Each row is a point on a landscape with many peaks, with its height.
From any point a climber steps to the highest of the 2 points nearest to it. It stops when none of these is higher. Distance is the straight distance between rows; heights are no part of it.
k56 height 98: [-28  15   1   0 -11  -1  -8  13  25   4  10  -6  19   4  -7 -21 -23   7
  19  10  16]
k515 height 360: [ -9  32  -3   6 -12 -25  -8 -22  -4  19   6   0  -8  -2 -18   3 -14  -8
   4 -19  -8]
k729 height 501: [ 19 -17  27 -23 -12   5  13  -4  11  13   6 -12  16 -13  21  -8 -17 -25
 -21   0  -2]
k962 height 355: [ -8 -14  -2  -8  -7  -3 -19  20  -2  13  -3  11  13  -2 -18 -21  24 -43
   6  31  -9]
k803 height 204: [ 14  11  -5  26  -3 -33  -4  25  11  10   6   5  20 -33  29  14 -33 -15
 -24  -3 -20]
k220 height 302: [ 18   8 -15  -2 -23 -61 -20  24 -24  26  -4  16  26   3   5   9 -13 -29
   2 -22 -28]
k154 height 217: [  8  -1 -11 -11  -8 -13  -5  -4 -20  24  -9  27  -7 -16 -14  16   3 -47
 -11 -37  -5]
k835 height 249: [ 28  -9 -22 -30   4 -12   9   2 -30  21   4  -6  15  21 -21  -9  32   9
   9   1 -21]
k187 height 675: [ -7  -6  19  -3 -35  -6  -7 -19  -1 -25 -13 -10  -2 -33   4  -8  -2 -32
   7  -8  -2]
k394 height 323: [ -9  30  -7   8   4  27   3 -19  -4  -3  12  -5 -27  28  11  -5  -6  49
  11  13   5]
k619 height 369: [ 11  25   1  19  -8 -41 -40  46  -3  -6  -7  19 -10   6   2 -17   3  11
  12  21 -11]
k84 height 235: [  9  -1  -3  10  -3 -22   2  10  42  19  19  13  25 -12  10   8 -27 -48
 -14 -25   9]
k523 height 293: [ -7  -2  11  11   8 -28 -14   4   8  35   9  10  27  -2 -29  -3  20 -55
  -1   6  -7]
k345 height 172: [-11  12   0 -24  -1  24 -19 -13 -15  18  -7  21 -15  -7 -13   2  -3 -14
  -1 -28  30]
k147 height 273: [  3  22 -36  18   3   8  10  -6  -2 -35  20  -3 -39  23 -11  30  16  41
  15 -10  -5]
k54 height 616: [ 29   3 -34  -9   6   4  20   8 -21   3   8   1  27  -5  -5   4  -4  58
   9   3   8]
k539 height 411: [  8  -2   8 -24  -9  -9 -36  21  -4   5 -12  20  32   0  -4 -12   2 -50
  21   4  -1]
k616 height 473: [ 14 -37   5  -8  19   2  43   1   7  27   0  -9  27 -14  -1   0  -9  11
 -24   7  10]
k134 height 625: [ 13 -22  27 -13 -16 -15 -12  -4 -14 -12  -3  -7 -17 -22 -10  -2  22 -23
 -17 -20  -2]
k846 height 408: [ -5  12  17 -10 -23 -34   3 -36   7  22   0 -32   0 -27  -1 -13 -10   0
   4 -22  -6]
k290 height 348: [-20  12 -16 -21  12  42  13 -11   4 -13   4 -12 -12  23  31  -3 -11  56
  21  -9   6]
k702 height 197: [-16 -13  19  23  29  39   4 -18  12 -37  17  15  -5  28  41  28 -14  -4
 -32  -9  16]
k381 height 155: [ -1   2  18  -1 -13  -9 -24  53  12 -31  13 -10  22  15  22 -25   2  11
   3   2  -5]
k348 height 256: [  0 -23 -20  -1   6   0  10  25   3 -23   0 -12 -35 -16  16  -4   8  12
 -16  24 -20]
k643 height 538: [ 19 -47  24 -13  -5 -14  27  -8  29  -8  20 -25   0  -2  10  -1  -4 -33
 -27 -19  -5]
k842 height 579: [  5  -2  39  -8 -10  11 -15 -18  -9 -23  11 -17 -24  10  -8   1  20 -10
 -16  -9 -10]
k268 height 708: [ 17  -7 -47   0  15  24  16   7 -31 -16 -10  22   2  -9  -8  13   9  46
   5  12   4]
k373 height 511: [ -7  19   4   7  -9  10  29   4 -24  -3   7   9   9 -11  18  29 -22   0
 -20 -17 -16]
k859 height 193: [  7  15   6 -19   3  24  -9   5  -8  22   6  25   2 -10  10  12 -11 -49
  -9 -28   2]
k259 height 236: [ 10 -15   4  12  -3   2   7  -8  18 -15  26  16  23  -5  -5  17 -23 -42
 -24 -16   8]
k211 height 502: [-14  -4   4   4   4  39  18  17  -9 -43 -26  -6 -22  11 -10  11  44   3
  37  20  -1]
k916 height 533: [-28  -7 -15  10   0 -13  -7 -23  29  17  -1 -10 -26 -28 -19 -21 -12  10
  -3  11  13]
k308 height 254: [ 12 -11  25  15  -2 -40 -14  -3  20  34  21  -3  31  -7  -2  13 -10 -52
  -6 -13 -15]
k857 height 519: [  0  21  20   6 -19 -10 -33  -6 -17   4 -36  17   6 -22 -26 -15  12 -16
  27   0  15]
k947 height 559: [ -9  24  12  14 -19  11   8  -5 -13 -12  11  11  22  -1  10   8 -25 -28
  -9  14  -9]
k367 height 143: [  5  20  23  12 -12  12 -20  23  -1 -50   3   1   5  34   1 -16   6  12
  17   9   1]
k255 height 329: [  9  -1  17 -18   5 -15 -20 -24 -14  56   2  12  16   1  -6  -2 -20 -23
  -9   6  -7]
k683 height 362: [ 11  17 -22  -2 -18 -38   0 -26 -11   0   5  -6 -11   1 -13 -13   0  23
   7  -5 -11]
k617 height 213: [  1 -15 -11  -7  14  25  11 -30   5 -20  24 -18 -41  25  16   8   2  21
 -13  -7  -8]
k390 height 444: [ -3 -11  11 -34   3  27  15  10  -5  19   0 -13  30  12  22  -7   2  -9
 -10   3  -4]
k230 height 301: [  2  39   7  23 -14  19   8 -19  -3 -18  -8   1 -45   7  -2   2  -9  34
  13  29  -6]
k401 height 534: [ 18 -24  -6  -5   9  -5  40   7  -9  15   5 -19  31  -7 -12   9   0  39
   2 -13  17]
k918 height 245: [ 22  -8  -8   9  -3 -14   7  -4   4 -27  31 -27  -4   7  -9  -4  15  36
   3   8 -12]
k609 height 459: [  6 -12  19  -7  16  54  11   8 -28 -37 -19 -21   8  18   3   8  49  21
  31  16   6]
k347 height 558: [-20  22   7 -16   9  24 -28   8  11  40  -4   2 -10   2  10 -22  -2 -11
  -3  16  -2]
k427 height 633: [ -4  -3 -32  21  30  40   4  20 -17 -19 -11  24   1  15  14  22   1  44
  -8  16  22]
k114 height 615: [-10  -5  22   1  29  58   0  19 -27 -19 -29   8  10   2  43   5  16   8
  -6   8  10]
k447 height 50: [-26  -5 -10 -14  -8  22  -6   1  16 -24  -6   9 -11 -14  16  -9 -23  11
  -1  -7  21]
k298 height 43: [-11  -2   8 -21   2  13 -15  -2  40   3  12  18 -18  -4  14   1 -29 -13
 -12 -26  37]
k59 height 191: [  1  15 -13  10  -2 -35  -1  53  12  19  16   1  18  -1  20   1  -8 -15
 -11  -5 -22]
k100 height 458: [-20  33  -3   0   5  30  20  13 -26  15 -14  14  -1   2  13  17 -10   7
  -7   3 -14]
k761 height 205: [-16 -14   4  16  23  37   4 -25  17 -46  13   0 -37  40  18  35  11  13
 -13  -2   1]
k63 height 582: [ -2  -7 -15  22  34  49  18  -7 -15 -17 -17  17 -10   0   7  35   9  54
  13  37   7]
k796 height 260: [ 25   3 -33  29 -10 -26  18 -22  -3 -44  17  -9 -28   1 -17  15   8  44
   8  -4 -16]
k323 height 524: [  0  -9   4  13  43  50  15 -17 -22  -1 -11 -13 -28  17  23  29  36  21
  -3   8  -8]
k919 height 194: [ 40 -34  -6 -38   7 -18  28   4  -9  24   8 -21  20  29 -24  -5  20   0
   0 -17  -2]
k687 height 171: [-33 -16  -3  20  27  28  26 -19  18 -11  23   0  21  16  -6  21  -7  12
 -10  17  12]
k274 height 76: [-26  26   5   3 -22 -20 -29 -21  27  -2  -1   5  -9   4 -26 -34 -13  -2
  32  10  12]
k467 height 280: [-13  32  24  25  -9  12   3 -28   7  -7   5  -9 -20  -3 -24   9  -6  12
   8  12   8]
k501 height 228: [  0  -9 -10  19  -4 -44  15  -4   7  17  -6 -19  -9 -47   7   1 -10  21
  -7  -9 -18]
k50 height 227: [ 14  -6  -3  -2  12  21   0  -2  -8 -14  24 -29 -21  33   4  -1  37  20
  -3   1 -15]
k708 height 243: [  4 -10 -16  16 -12 -33  16   8  -7 -20  -3 -21  -3 -29  14 -12   0  19
  -6  20 -23]
k74 height 623: [ -7  28  13  12 -41  -4   3  -7 -19 -28 -22   7   7 -13  -1  -6   4 -31
  10   5 -20]
k689 height 244: [  2   5 -21 -11 -20 -46  -7   1  -8  34 -21   8 -13 -35   0   0  -5 -14
  -3 -35  -6]
k705 height 565: [ 41 -34  16   5   5 -37  24  -3  40  14  13 -15   1 -10  -1   4 -19 -25
 -32 -26  12]
k385 height 457: [  0  14  16  -7 -23 -24 -56  16   3  -5 -19  11   8 -16  -7 -29   0 -34
  30   9   0]
k148 height 325: [-23  19 -14   0  -9  -8  10   8   9   5   5  -9 -22  -8 -13  15  -4   8
   0 -38  -3]
k22 height 59: [-29   7 -14  -9 -14  13 -25 -11  11 -27  -2   8 -25   5 -11 -31 -10   6
  22   3  21]
k612 height 207: [ -4  14   4 -29  -6  14 -31 -22   6  20  10  11   0  23 -20 -11  -8 -32
   3  -5  16]
k299 height 539: [-11   6  30   9 -11  27  -6  14  -3 -35 -13  -5 -27  10 -10   9  37 -15
   7  -1   0]
k972 height 132: [  4   0   6  12 -14  -9 -19  10  11 -38  25  -4   6  17 -14   0  11 -11
  -2  -3   4]
k910 height 694: [ -5  13  21  10   0  35   3  37 -27  -2 -39  13   3 -10   9   4  18  11
   3  21  10]
k527 height 341: [  7  20  -7  14 -25 -65 -43  22 -11   4 -25  14  10 -13   1  -5 -10   8
  26  -7  -9]
k34 height 153: [-20 -21  -6  42  29   7   3 -18  29 -12  24   7   5  -2 -26  13  -2  23
 -18  25  33]
k534 height 159: [ 43 -32  23 -36   7 -30   5   6  -3  39   2  -7  35  21 -11   1  -3   7
  -5 -17   9]
k346 height 609: [  1  35  26  10 -18  17 -11  26 -10  -4 -30  19  -6  -3  -7 -10  13 -10
  22  24   7]
k731 height 170: [  8   2  -6 -13  -6 -33 -13  49   1   6   4  -8  25   7  19 -23   0   7
   9   6 -17]
k554 height 596: [ 40 -24   1   1  19 -30  29  13  40  42   3   0  14   6   4   6 -39 -15
 -31 -11   5]
k161 height 342: [ 15 -22   4 -30  20  17   4  16 -28  44   6  -5  28  26  -5  -6  28   5
  -8   3 -10]
k779 height 298: [-18  13 -24  20  -3  -7   5   7   4 -13  20   6 -15  17 -25   3  -2  20
  13 -14   0]
k48 height 259: [-16  12  16  27  -9  -3   3 -41  -6 -10  -8   2 -10 -35 -29  16  -9 -19
  -5  -5  13]
k903 height 116: [ 17 -22  12   5   3 -13   5 -15   0 -18  29   3  29  23 -29   0   8  -4
  -8 -15  19]
k436 height 527: [  1  17 -23  12  30  54  28 -24 -17  -3 -17  -1 -32  27  13  33  22  35
  20  33 -10]
k151 height 380: [-19 -10 -35 -30  27  43  31 -15  -5 -13   3 -14   1  34  35   7  14  30
  26   4 -10]
k244 height 586: [-14 -24 -30   3   6 -31  12 -12  47  10  10  -5  -4  -5 -13 -16 -15  -5
  -6   0  18]
k358 height 136: [-11 -12  -5  37   8 -15   6 -16  10  -4   9  -2  21 -23 -22 -10  -5  30
  -7  25  16]
k7 height 474: [-13  10   7 -20 -10  -2  15 -18 -19  26  -4 -26   4 -21   4  -7  -1   7
   2  10 -17]
k316 height 284: [ -9  22 -21   0 -10  30   2   9 -14 -19 -22  12 -42   6  12   0  -5  15
   8  23 -12]
k503 height 409: [  9  21  13  -2  -8  -8 -58  35   4   9  -7  21   1  22  -5 -19  12 -19
  21  31   0]
k327 height 214: [  1 -14  -9  28   3 -52   8  19  17  23  -8   0  21 -41   7   9 -14  -9
 -20 -21  -1]
k886 height 269: [ -4  -8  -4  -7  -2  15  -8   3  -7 -17 -17   9 -29  -6  10  -7   3 -14
 -10  23 -12]
k695 height 641: [-32  29 -14  -5  -3   6 -16   2  15  24  -9   9 -25 -24  -1 -12 -16 -28
  -6  17  -7]
k776 height 401: [ 12   1 -19   8 -26 -36 -17  -7 -22 -18 -23  -3  -5 -12 -27 -14  25  11
  23  -8  -6]
k89 height 407: [ 23 -15   6 -14  13  -3  25 -21 -14  49   9   6  27  -1 -11  11 -17 -13
 -29  -5  -1]
k965 height 567: [ -3 -17  27   7  52  54   4 -11 -28  -7 -27  -2 -13  22  50   5  28  15
  -6  -4   9]
k86 height 419: [-20  -7   4 -15  33  54  24  -9   0 -34 -20 -25  -3  30  32  10  39  23
  33  16   0]
k357 height 661: [ -1 -15 -15 -12   7 -32  20  12  41  45   9  -7  -4   7   6 -16 -31  -5
 -15  -9   0]
k122 height 557: [-30  18 -23 -19  -6 -11   5   4   8  26  -4 -18   1 -11  19 -15 -17  -5
  -3   1 -17]
k809 height 246: [ -2 -17   4   5  -1   5  -5 -33   6 -20   8  18 -17 -29 -15  15 -10 -34
 -27 -20  15]
k568 height 448: [ -5  -3   6  18 -10 -14  -7 -22 -20 -10 -34   1  11 -34 -38 -12  28  10
  21  -1  10]
k26 height 188: [ -9  -1  -2  11  11  26  18  -4  13 -26  23  10  17  20  24  15 -22   7
 -25   4   8]
k866 height 134: [ 42 -30  38 -20   3  -7  21  -6   1   0  16  -3  42  24  -9   1 -14   1
 -10 -13  10]
k576 height 115: [-24 -10   2   4   0  -5 -12  -1  23  11  -2 -22  23 -15 -17 -25  -4  32
  21  22  28]
k374 height 258: [  4   3   1 -37  -6 -14 -35 -12  -6  47  -2   6 -12   4  -6 -14   5 -38
   5  -8  -9]
k934 height 270: [ 21  -5 -17 -21 -14 -39 -22  36 -13  17 -15  23  -7 -18   9 -14  -7 -25
  -2 -29 -19]

For each start below, name the point where the climber stops.
k274 -> k857
k702 -> k857
k866 -> k357
k972 -> k187
k859 -> k857
k886 -> k187
k298 -> k268
